Each scene shows the same named points in several views. A view is turned or mirrored, and shifted as a whole, has a little noise and may leave points out.

Scene 1
View 1
nalu: -3,-13,-4,7,-21,2,0,0,3,3,3,10,5,12,0,-9,-2,-8,1,1,3,7,-12,-9,7,-5,6,18,15,8,0,-3,-1,15,4,11
rutok: -6,-23,-6,14,-7,-5,-7,3,4,-6,-5,6,3,7,-6,-9,-9,-1,-2,-3,-3,7,8,1,4,-9,14,14,-1,6,-10,5,9,13,1,-5
mib: -17,-14,6,4,-1,1,-9,7,-1,-15,-11,0,1,-11,11,-7,8,-1,-6,-3,-5,4,3,-5,-9,-12,-1,15,2,-1,1,-2,4,11,13,3
tasup: -8,-10,1,0,-2,0,-4,5,5,-3,-5,-1,4,-3,8,-1,2,0,-1,-2,-8,-3,9,-10,-10,-11,7,7,-2,5,-1,-6,4,9,8,1
Bibi: -16,-11,4,-5,5,5,-12,8,0,-13,-11,-7,3,-9,15,0,6,0,1,0,-7,0,11,-9,-15,-14,-1,9,-6,5,-2,-6,1,7,14,1
Vusop: -10,-14,0,0,-1,0,-8,6,1,-7,-6,-1,4,0,8,-1,1,-2,0,-1,-3,3,8,-10,-6,-10,5,12,-1,7,-4,-2,2,11,9,-1
loni: -4,-17,2,0,-6,5,-9,3,1,-9,-10,2,10,-2,13,-1,4,-4,10,4,-11,3,7,-8,-7,-14,3,7,-6,6,9,-8,3,8,1,6
mebu: 2,-8,1,0,-4,9,-3,2,3,6,-1,-3,3,5,5,-3,0,-6,8,2,-6,-1,-1,-11,-10,-12,2,6,0,8,0,-9,-1,6,8,10
dotav: -12,-19,6,6,2,6,-13,6,-4,-15,-14,-4,0,-10,9,-6,3,-4,1,2,-6,8,3,-1,-10,-14,-5,12,-2,2,1,-2,3,8,12,5
furin: 5,-19,6,16,-1,8,-8,1,-1,-4,-11,-2,-2,-2,-2,-12,-6,-8,4,5,-10,8,-1,6,-7,-16,-3,6,-3,-3,4,0,6,1,6,9
Buno: -13,-21,6,16,-6,-5,-5,6,1,-14,-10,6,-2,-5,-2,-14,-1,0,-13,-4,-4,7,1,3,-1,-10,5,19,8,-6,0,6,8,12,8,2
ziz: 10,-11,-5,7,8,5,-5,1,11,12,0,-9,0,13,-8,-3,-16,-4,10,-1,-9,-2,18,-1,-11,-13,14,-1,-15,11,-17,-1,10,2,1,-7
mig: -16,5,6,-6,1,1,3,9,4,3,2,-4,-3,-8,10,-2,11,3,-12,-6,-4,-12,-3,-17,-18,-5,2,12,11,0,-3,-9,-1,9,20,9
tol: -5,-7,0,5,-7,6,-4,2,-3,7,2,-2,-4,5,-2,-9,-2,-8,-3,0,5,4,-15,-9,-3,-5,0,18,15,8,-9,-3,-4,13,17,9
palez: -2,-12,-5,-1,7,9,-14,0,0,3,-4,-11,-2,7,0,0,-10,-7,9,0,1,5,6,-7,-8,-13,3,10,-4,17,-19,-4,0,9,13,-5
zumu: -17,-23,-7,8,-20,-9,-6,4,2,-11,-1,14,8,11,0,-8,-3,-1,-7,-6,6,10,0,-9,13,-4,14,24,12,11,-9,3,3,21,5,-5
Kig: -10,-24,-3,12,5,-9,-8,5,9,-13,-10,1,3,0,-4,-7,-10,4,-5,-7,-10,3,24,3,-2,-12,18,10,-11,2,-15,7,15,8,1,-15
Dizu: -8,-8,-7,-1,-2,1,-6,3,3,6,4,-3,0,11,-2,-1,-7,-3,1,-4,5,1,1,-12,-2,-5,9,15,6,17,-18,0,-1,15,12,-3
bave: 0,-8,-1,9,-8,4,1,2,1,9,4,0,-4,9,-6,-11,-5,-6,-4,-1,2,2,-12,-6,-2,-6,6,15,13,6,-6,-1,0,11,12,7
sanuk: 6,-6,4,4,14,15,-9,2,0,9,-6,-17,-8,-1,-1,-3,-6,-6,7,3,-7,-1,3,0,-22,-13,-3,1,-9,6,-10,-4,1,-2,16,5
savul: -1,-28,-7,15,-6,-3,-11,1,5,-6,-7,3,4,12,-9,-8,-15,-6,5,0,-3,12,11,2,7,-12,14,13,-6,11,-12,6,9,12,-2,-10
Gezu: -7,-13,1,7,-6,-4,1,6,8,-2,-1,5,4,1,0,-8,-1,2,-8,-5,-7,-2,6,-6,-5,-9,13,10,4,-1,-3,0,7,10,5,2
View 2
bave: 2,-15,-1,9,11,8,-2,0,-7,5,-1,7,-13,-4,-9,8,-1,-9,-15,-6,4,-7,4,-7,-5,-4,12,7,-1,-10,8,1,-11,-5,4,6
ziz: -2,-6,-3,5,8,-3,0,-3,-11,0,13,2,-11,-9,3,-10,-6,-19,-2,-14,-17,-17,1,-10,-3,18,-6,-17,-4,8,-4,7,4,-4,2,13
mig: -1,-3,-12,1,0,-6,-12,-2,-6,-8,-2,2,-5,-4,-13,13,5,3,0,5,-6,15,-6,3,-6,0,22,7,-7,-14,-4,-19,-12,-8,5,6
loni: 5,-5,-1,1,11,-11,-7,-2,-10,2,-17,-6,-15,1,-1,-4,9,1,5,-12,-7,-1,0,3,-10,4,0,-4,-17,-8,4,4,13,-10,8,-3
nalu: 5,-15,6,12,16,9,-3,1,-9,7,-11,4,-17,0,-14,3,1,-1,-11,-4,12,-5,11,-6,-6,-11,9,9,-2,-8,11,7,-3,-7,8,-5
mib: -3,1,-4,-2,8,-4,-9,-7,-3,0,-16,0,-20,4,1,10,7,11,-2,-8,-10,1,-6,7,-9,3,7,4,-8,-15,12,-11,3,-7,1,5
Bibi: 0,3,-3,-4,3,-14,-9,-8,-7,-5,-12,-1,-13,3,3,8,10,4,5,-10,-13,5,-9,8,-10,6,7,-7,-8,-12,6,-10,7,-13,2,4
furin: 1,-8,-3,3,15,-4,-5,-5,-4,9,-9,-1,-16,-1,6,2,1,-8,-7,-16,-8,-16,-4,0,-11,9,-1,2,-14,-12,8,6,7,-5,2,9
rutok: -7,-2,4,6,12,8,-2,-5,-7,3,-7,2,-27,2,-2,-1,-5,3,-11,-13,-9,-15,8,-5,-5,4,-5,-5,3,1,13,3,6,-1,1,5
dotav: 1,0,-2,-2,8,-8,-8,-10,-3,3,-18,0,-18,5,7,10,8,6,-4,-14,-10,-4,-10,8,-13,5,3,0,-8,-17,13,-4,7,-11,1,6
zumu: -5,-2,13,9,10,13,-2,-3,-9,0,-15,4,-30,5,-13,2,-4,12,-13,-7,3,-3,16,-5,0,-9,2,0,13,0,19,-1,3,-4,5,-6
Vusop: 0,-1,0,0,6,-4,-7,-4,-8,-1,-8,1,-16,0,-2,4,4,3,-1,-9,-9,-1,-1,0,-6,3,3,-5,-2,-6,7,-3,4,-10,4,3
Gezu: -6,-2,-6,6,9,5,-6,-1,-5,0,-6,-2,-20,-2,-10,-1,-2,6,-6,-5,-9,-4,4,-3,-5,2,4,3,-5,-4,2,-4,0,1,5,4
tol: 4,-13,2,5,7,4,-2,-4,-6,4,-2,9,-10,-2,-7,14,2,-8,-13,-5,7,-2,0,-4,-6,-8,16,5,3,-14,12,-1,-11,-11,4,3
Buno: -10,3,-3,3,12,9,-7,-5,0,3,-16,2,-27,3,0,9,-2,14,-15,-9,-10,-10,0,2,-8,1,3,8,-5,-14,16,-9,1,2,0,9
tasup: -2,-2,-4,1,7,-5,-7,-3,-7,-3,-7,-2,-14,-1,-5,1,3,2,2,-7,-9,2,-1,1,-6,6,5,-3,-8,-5,1,-5,4,-7,4,3
Kig: -15,10,1,3,7,6,-5,-7,-4,-3,-4,-2,-29,0,4,-4,-6,9,-7,-16,-24,-13,2,-2,-2,15,-10,-12,2,5,9,-4,9,2,-2,10
View 3
loni: 9,15,2,1,5,-9,5,-13,3,10,-7,13,0,7,-3,4,-4,-17,-9,-1,-2,-10,2,-1,4,-1,0,-7,-2,1,3,-2,3,5,4,15
Buno: -12,2,3,1,-2,-4,-4,-20,4,6,0,-2,-9,4,9,15,-3,-17,-12,-2,-6,1,4,-7,5,-7,-12,-12,-17,5,5,-5,20,-13,-4,0
tol: -6,2,1,8,-1,-8,-11,-5,6,7,-2,-7,-19,15,-7,16,3,-16,-2,1,-4,1,2,-13,-9,-5,-14,-8,1,1,-10,9,0,-19,4,11
Kig: -14,17,-7,-7,1,7,2,-10,-3,4,10,-3,0,-9,16,1,-6,-20,-8,-2,7,9,7,-3,3,-6,1,2,-11,15,13,-12,16,2,-1,-1
mib: 3,5,1,-1,1,0,2,-16,1,8,-1,10,-5,16,8,10,2,-17,-13,-2,-4,-4,-2,-10,5,-3,-10,-15,-13,2,2,3,15,-8,0,6
rutok: -15,13,1,-2,-1,-6,-3,-10,2,8,4,-6,-8,-8,3,7,-6,-22,-5,-2,3,6,12,-4,0,-5,-4,0,-5,11,5,-8,10,-8,-2,6
furin: -8,13,4,0,3,-9,-3,-16,1,7,1,-3,-4,4,-4,4,-3,-7,-10,6,2,-6,-2,0,3,-14,-9,-6,-7,1,-4,-8,3,2,0,12
Gezu: -4,6,-3,7,0,0,-3,-12,6,3,-4,-2,-7,3,3,14,-7,-15,-4,-2,-8,4,4,-1,-3,0,-2,-1,-7,8,8,0,12,-4,6,4
ziz: -9,22,-8,0,4,6,-7,-1,-2,1,8,-10,0,-1,-4,-5,-5,-5,2,10,8,5,-2,5,-10,-13,2,14,3,13,-1,-5,-6,15,10,8
Vusop: 0,11,-2,-1,2,-2,1,-7,3,7,-2,6,-6,9,3,7,1,-19,-6,-1,0,-1,2,-9,-2,-2,-4,-7,-4,5,3,1,6,-3,2,8
palez: -2,18,-6,-4,3,2,-3,4,-1,8,8,-1,-8,11,-4,-1,8,-15,-2,5,10,2,-1,-12,-8,-7,-6,1,4,7,-8,3,-7,1,4,13
mig: 10,-4,-7,13,1,12,-4,-8,7,-2,-8,6,-12,29,3,19,3,-10,-6,2,-16,0,-7,-9,-9,2,-7,-10,-6,1,2,19,11,-8,13,4
savul: -18,19,-1,-5,0,-10,-3,-6,0,9,7,-8,-6,-13,1,2,-6,-22,-4,-2,10,6,13,-4,1,-9,-1,3,-2,12,3,-12,5,-5,-5,8
nalu: -5,3,5,11,-3,-19,-9,-8,11,10,-10,-4,-17,2,-12,20,-7,-22,0,-4,-7,-1,13,-6,-8,1,-7,-6,4,2,-3,2,2,-18,2,15
Dizu: -3,10,-6,4,-1,1,-7,4,4,6,3,-4,-13,9,-2,9,3,-22,2,1,2,8,7,-14,-14,0,-5,1,6,9,-2,7,-3,-9,7,8
tasup: 4,10,-5,2,4,5,3,-11,1,3,-3,6,-2,10,4,5,-3,-12,-6,2,-4,-1,-3,1,0,-3,-1,-3,-7,6,7,-1,8,6,7,7
mebu: 4,9,0,8,2,-6,-3,-7,7,5,-6,2,-7,13,-9,8,-2,-9,-2,5,-4,-6,-2,-1,-8,-4,-4,-2,2,1,-4,4,-4,1,8,15
zumu: -11,8,0,0,-4,-13,-4,-5,9,12,-2,-2,-16,-8,3,17,-6,-35,-2,-11,-1,7,22,-13,-4,4,-3,-5,-1,12,8,-2,13,-22,-3,6
bave: -9,4,1,11,-1,-8,-12,-8,7,5,-1,-12,-17,7,-8,18,-2,-12,0,2,-6,1,4,-6,-10,-6,-11,-3,0,4,-7,5,1,-15,5,11
sanuk: -3,13,-4,2,6,7,-7,-6,-4,2,7,-4,-3,20,-4,-2,7,1,-7,13,4,-5,-15,-2,-6,-16,-13,-1,-4,2,-11,4,-5,9,8,11
dotav: 1,9,2,-4,3,-5,4,-16,0,10,1,10,-4,14,5,3,5,-15,-14,1,0,-8,-4,-11,7,-8,-12,-15,-12,0,-2,-1,9,-2,-3,9
View 4
Kig: -2,3,17,19,-2,0,-9,2,-1,4,-4,9,2,14,-9,2,-13,9,2,6,-15,15,-4,-7,-3,9,4,24,2,2,-9,-13,-3,3,5,15
savul: -6,3,17,13,4,8,-9,-8,-1,3,5,9,0,6,-15,-7,-3,-4,-4,5,-13,9,4,0,0,13,6,19,4,7,-13,-11,2,13,1,8
loni: -10,8,8,0,-6,6,3,1,5,-7,-9,-7,7,-14,-9,-3,-14,-1,-3,0,-8,-8,4,-12,-5,-7,3,12,0,15,-6,-3,0,2,-2,-4
mig: -8,-10,-8,5,-10,-2,23,4,14,-7,-20,-4,-2,-15,4,-8,0,17,7,-13,6,-3,-14,-18,-10,-7,11,11,-3,-5,7,-4,10,-1,0,-3
rutok: -6,1,18,15,1,6,-3,-6,0,-1,-2,7,0,1,-14,-6,-2,2,-1,0,-10,10,1,-4,0,11,5,22,2,3,-11,-11,4,12,0,8
palez: -5,-5,-11,0,4,13,0,-6,-2,2,5,-3,-5,4,-5,-12,-11,0,-5,1,-5,-3,-8,-2,-3,7,12,4,1,11,1,-9,6,8,5,5
Gezu: -9,-2,14,13,-5,-1,6,0,10,-3,-10,4,3,-5,-6,-7,0,6,3,-5,-7,7,-1,-13,-6,0,6,16,2,-1,-7,-6,5,4,-3,1
tol: -10,-9,0,5,3,11,17,-10,9,-8,-5,0,-4,-12,-6,-17,8,3,2,-12,6,-5,-8,-3,0,10,12,8,-2,0,-1,-8,17,17,-4,-3
tasup: -6,0,2,6,-7,2,6,2,6,-3,-10,-2,2,-7,-4,-6,-10,6,1,-3,-5,0,-5,-12,-6,-5,7,13,0,6,-1,-6,2,1,1,0
bave: -12,-11,5,8,3,4,13,-10,11,-4,-4,3,-2,-9,-7,-16,9,2,2,-10,0,0,-3,-4,1,10,9,5,2,-3,-4,-6,14,13,-9,-6
mebu: -9,-4,-2,0,-2,5,7,-5,9,-3,-6,-3,1,-11,-5,-14,-6,1,-2,-6,-5,-8,-1,-9,-4,-3,6,0,1,7,-1,-3,5,3,-3,-7
Buno: -8,4,23,16,1,1,11,0,11,-8,-14,3,6,-5,-9,3,-4,10,5,-3,-3,6,-7,-6,6,12,1,24,-7,-2,-8,-12,9,12,-4,7
Dizu: -5,-8,-6,7,-1,11,6,-8,1,1,3,3,-9,-3,-6,-16,4,3,-1,-5,-2,3,-6,-6,-11,6,17,13,5,4,-2,-7,12,10,5,3
Bibi: -4,6,-3,2,-7,6,10,5,4,-8,-12,-10,3,-8,-3,2,-20,11,-1,0,-3,-6,-11,-13,-5,-3,7,14,-7,12,3,-8,2,-1,6,4
mib: -7,6,9,8,-5,5,14,3,8,-12,-17,-7,5,-12,-7,4,-13,11,2,-4,-1,-3,-9,-10,2,2,5,22,-9,5,-1,-11,8,5,1,4
Vusop: -6,3,4,5,-3,8,5,0,3,-5,-8,-2,0,-6,-7,-4,-8,6,1,-1,-5,-1,-6,-9,-7,1,10,16,-2,7,-2,-7,5,5,3,3
furin: -10,1,12,4,6,3,2,-4,8,-2,-5,-3,7,-2,-8,-5,-13,-1,-3,-1,-8,-5,-1,-2,8,6,-3,2,-4,5,-7,-9,1,6,-7,0
sanuk: -5,-11,-15,-3,5,1,4,-2,9,4,-3,-6,2,6,1,-8,-19,5,-4,-2,-3,-9,-13,-5,4,3,1,-12,-4,3,5,-9,0,0,-2,1
zumu: -8,4,21,17,-4,14,7,-8,-1,-8,-2,8,-5,-12,-15,-10,12,1,4,-4,-4,11,2,-5,-7,10,16,35,3,4,-11,-8,16,19,3,5
dotav: -7,8,7,3,0,8,9,1,6,-11,-11,-9,5,-8,-7,5,-18,7,-1,0,-2,-8,-10,-6,5,5,3,14,-11,10,-1,-11,5,6,1,4
View 5
Kig: 1,5,3,-1,-20,4,1,13,-8,5,-9,5,-5,-12,3,-5,-13,-9,20,-2,27,11,5,18,7,-16,-7,2,2,15,-11,-10,-21,7,17,0
tasup: -3,7,-5,0,-6,-2,1,4,-9,-3,0,-4,-8,-11,4,2,-6,-4,10,4,3,13,-2,4,4,-5,4,2,-1,6,2,-6,-6,5,8,4
zumu: -8,-10,8,5,-10,9,1,-1,-11,20,6,1,6,5,8,-3,-16,-4,16,-2,14,0,7,16,-9,-14,9,10,-6,0,0,-2,3,5,19,-16
palez: -10,5,-9,6,-6,11,-4,3,-6,0,-2,-5,0,-13,10,4,-3,-2,3,-2,6,-4,0,4,17,-12,-7,9,10,-4,1,1,-16,6,-4,3
mib: -1,2,2,-12,-2,3,3,6,-9,0,7,-3,-3,-12,-4,9,-12,-11,8,5,3,9,4,-3,-11,-4,3,2,-1,12,-2,-3,-4,4,13,6
bave: -7,-2,7,5,-2,0,-6,-9,4,8,-2,-13,2,-7,9,-1,-1,-6,8,2,-2,-8,4,5,2,-7,3,17,-13,-3,2,-6,-1,3,2,1
rutok: -5,-2,8,-1,-16,2,-3,4,-3,9,-5,2,0,-4,8,-6,-11,-10,16,-1,17,-1,8,17,2,-16,1,9,-3,5,-7,-6,-11,6,9,-4
nalu: -13,-6,8,4,-5,-3,-4,-11,-4,9,4,-6,2,3,11,-5,-5,-5,9,6,-5,-8,6,11,-7,-9,14,15,-12,-7,2,-1,7,2,6,-10
Bibi: -3,9,-10,-9,-2,5,2,8,-13,-7,5,-2,-7,-15,-1,10,-11,-6,4,5,0,13,-1,-5,0,-5,0,-3,9,8,1,-1,-10,5,7,7
loni: -10,6,-3,-10,-9,-9,1,6,-14,-10,3,3,-9,-8,6,-2,-10,-8,5,10,-4,7,2,6,0,-12,10,-1,5,1,-1,2,-4,4,4,0
Buno: 2,-3,13,-12,-8,2,0,4,-3,8,1,-4,2,-10,-1,3,-15,-15,16,3,10,1,10,5,-13,-8,0,8,-10,16,-7,-8,-5,3,17,2
ziz: -5,13,-5,9,-17,-2,-6,5,0,-7,-17,-3,-8,-16,13,-10,3,-1,13,-1,13,2,-2,17,27,-14,-8,9,5,-1,-4,-8,-22,7,-5,6
mebu: -9,7,-4,1,-3,-6,-3,-5,-5,-6,-1,-7,-6,-10,8,-1,0,-3,4,7,-7,1,0,3,8,-8,6,7,-3,-4,4,-2,-4,3,-3,3
Dizu: -8,0,-6,13,-5,11,-1,-4,-3,10,1,-8,2,-7,9,2,-3,3,10,-5,6,0,-2,7,10,-9,-1,11,-1,-5,5,-3,-6,5,3,-4
mig: 4,8,-6,7,6,3,1,-5,-3,2,5,-15,-6,-13,-2,10,1,-1,6,2,-9,17,-7,-10,-3,8,6,6,-13,6,11,-10,2,2,10,9
tol: -9,-4,3,4,2,7,-6,-9,3,9,5,-14,5,-7,5,6,-3,-4,4,1,-4,-9,2,0,-2,-4,2,17,-9,-4,5,-3,1,2,3,0
Gezu: 3,3,8,1,-10,-5,1,2,-4,6,-4,-3,-5,-7,3,-5,-8,-7,20,2,9,13,2,12,-4,-7,7,7,-13,11,-2,-13,-4,4,17,0
dotav: -6,2,0,-16,-2,1,0,8,-9,-6,6,-2,-2,-15,-1,9,-14,-13,3,6,2,2,5,-3,-6,-9,-1,1,6,9,-4,0,-8,3,6,6
savul: -10,-1,7,0,-18,3,-4,6,-6,7,-6,4,1,-5,11,-9,-11,-8,16,-1,20,-8,10,22,8,-21,-3,10,3,3,-9,-3,-14,5,7,-7
furin: -8,3,8,-12,-9,-7,-5,4,-2,-8,-5,-3,-4,-14,6,-3,-8,-14,5,8,2,-6,9,7,4,-12,0,7,0,4,-7,-1,-12,4,-2,7
Vusop: -4,4,-3,-2,-6,3,1,4,-9,0,3,-2,-4,-9,3,3,-10,-5,8,1,5,7,2,5,0,-8,2,3,1,4,1,-3,-6,5,9,0
sanuk: -5,12,-6,-3,-2,0,-7,2,4,-12,-8,-12,-6,-25,4,5,1,-7,1,3,-1,-1,-1,-4,16,-7,-12,9,4,3,0,-5,-19,5,-10,18

Which points are out of place in each view (at most two, in the order of its rows)? Write - if all are in place.
view 1 | furin
view 2 | -
view 3 | tasup
view 4 | -
view 5 | Gezu
